A landscape with many peaks, sampled at points; each row gives a point and its height.
A climber steps from a point to the highest of its 5 nearest points, and stops where none of them is higher. Distance is the straight distance between rows; heights are no part of it.
z143: [101 135  91 141 108 141 134 215 161]  (h 2.57)
z340: [197 131 156  95 186  81  96 111 139]  (h 3.30)
z475: [169 125 125 123 124 135 109  64 106]  (h 1.84)
z111: [146 138 143 117 104 122 145 107 119]  (h 6.35)
z697: [159 109 135 117 129 134  98  46  99]  (h 3.54)
z589: [108 165 127 131 171 115 131 157 125]  (h 3.24)
z887: [105 124 145 122 109 131 154 125 119]  (h 6.91)
z57: [ 90 116  88 154 114 161 131 174 145]  (h 1.49)
z261: [150 144 148 118 114 111 134 111 120]  (h 6.34)
z940: [141 165 145 114 175  59  96 133 135]  (h 4.05)
z40: [ 96 147 106 128 124 117 125 236 163]  (h 3.64)
z199: [164 131 126 129 108 138 131  75 112]  (h 3.51)
z950: [168 112 135 117 139 128  96  49  99]  (h 2.04)
z494: [152  87 152 106 109 136 101  23  89]  (h 7.09)
z687: [167 105 151 110 153 124  95  42  98]  (h 1.58)
z511: [ 84  72 129 146  72 165 152 127 135]  (h 5.28)
z110: [122 159 145 118 140  92 124 128 121]  (h 4.93)
z980: [ 82 114 122 133 123 147 145 141 125]  (h 6.49)
z221: [113 154 119 119 151 120 126 230 154]  (h 4.08)
z61: [119 143 148 120 122 114 142 122 117]  (h 6.72)
z159: [ 98 133  87 153  98 147 137 206 160]  (h 1.04)
z678: [187 131 140 115 147 114 101  86 121]  (h 1.89)
z86: [105 139  98 134 120 136 128 219 159]  (h 6.92)
z518: [129 101 135 135  83 166 172  96 119]  (h 5.47)
z947: [153 120 120 133 103 147 126  50 102]  (h 5.55)
z355: [114 166 140 123 158  96 124 139 121]  (h 2.42)
z775: [ 84  95 135 132 102 151 151 131 126]  (h 5.41)
z96: [ 67  97  88 188  67 169 139 144 150]  (h 2.83)
z693: [181 140 147 108 147  94 104 113 130]  (h 4.30)
z202: [162 149 151 101 171  59  91 127 139]  (h 3.84)
z818: [119 152 116 126 161 134 132 208 145]  (h 4.21)
z592: [193 130 145 108 160 102  98  98 127]  (h 6.99)
z484: [156 113 128 121 118 138 106  46 100]  (h 4.78)
z398: [ 67  83 106 163  78 163 137 136 140]  (h 0.69)
z920: [202 126 150  99 192  94 102  95 132]  (h 3.23)
z493: [180 114 149 108 176 117  95  60 110]  (h 0.66)
z278: [ 86 119 103 142 130 154 134 164 133]  (h 4.00)
z972: [146 154 149 113 134  85 119 119 126]  (h 5.46)
z43: [ 77  84 123 142  87 158 145 133 132]  (h 3.04)
z380: [138 164 147 115 158  70 105 129 132]  (h 4.50)
z119: [148 133 134 124  99 135 151  97 114]  (h 5.56)
z352: [ 97 143 121 132 156 138 139 156 125]  (h 5.86)
z238: [112 147 113 134 159 145 134 186 133]  (h 4.56)
z506: [206 130 160  88 208  75 104 102 140]  (h 2.41)
z242: [162 123 121 127 110 143 121  60 107]  (h 4.49)
z387: [ 70  89 111 153  91 161 137 138 137]  (h 0.87)
z379: [ 87 129 129 130 136 139 143 145 122]  (h 7.18)
z259: [ 80 104 105 145 115 159 135 150 135]  (h 3.59)
z557: [ 85 116  79 182  82 163 145 177 159]  (h 2.23)
z916: [101 133 143 121 125 123 147 129 118]  (h 6.80)
z342: [118 174 129 133 180 110 129 162 130]  (h 3.67)
z173: [131 176 137 124 178  72 109 138 129]  (h 3.72)
z500: [124 169 144 122 163  84 118 136 125]  (h 2.92)
z830: [122 123 144 123 101 133 157 114 118]  (h 6.73)
z970: [123 113 143 125  92 144 164 114 120]  (h 6.28)
z88: [ 73  99  88 171  86 166 137 153 147]  (h 6.19)
z769: [125 166 125 128 177 121 134 203 143]  (h 4.14)
z369: [100 155 116 119 144 111 117 242 158]  (h 3.91)
z813: [145 103 128 125  98 143 114  30  94]  (h 6.16)
z960: [122 163 127 119 169 120 131 224 150]  (h 4.11)
z659: [ 99  77 137 138  74 167 164 115 130]  (h 6.46)
z590: [153 123 127 135  94 150 150  76 110]  (h 4.62)
z670: [160 151 152 106 155  68  98 124 132]  (h 4.03)
z156: [108 138 106 134 148 148 132 193 141]  (h 3.79)
z103: [111  97 140 129  88 156 168 114 123]  (h 5.61)
z613: [181 133 135 118 129 122 108  86 118]  (h 0.49)
z10: [ 92 110 137 127 107 144 154 129 121]  (h 6.50)
z462: [146 116 117 140  93 157 144  53 102]  (h 6.30)
z536: [164 136 132 122 107 129 133  93 115]  (h 6.03)
z758: [ 92 125  82 167  88 155 141 192 159]  (h 1.18)
z936: [117  89 138 135  76 170 172 108 124]  (h 6.04)
z246: [119 162 122 129 174 127 133 185 136]  (h 4.18)
z543: [189 122 144 112 171 112  96  78 119]  (h 2.32)
z922: [ 80 107  87 162 102 164 134 163 147]  (h 2.59)
z767: [184 140 155 103 160  83  96 116 134]  (h 4.20)

Call two points neighbours if one is among the 5 nearest of the other. Go from one point of each pair to the other, from neighbour to neighbour, staying as high as possible. Name the lowest point that can't be avoided.
z86 and z494 => z221
z494 and z659 => z590
z494 and z462 => z813
z462 and z592 => z693
z659 and z88 => z922
z659 and z887 => z936
z887 and z379 => z916

Where does a climber stop that starts at each point below?
z769 => z379
z758 => z88
z818 => z379
z261 => z887
z355 => z887
z259 => z379
z342 => z379

Two climbers start at each pair of points below. Name the first point that both come to, or write none.
z199 and z103 => z887
z940 and z589 => none
z500 and z960 => none
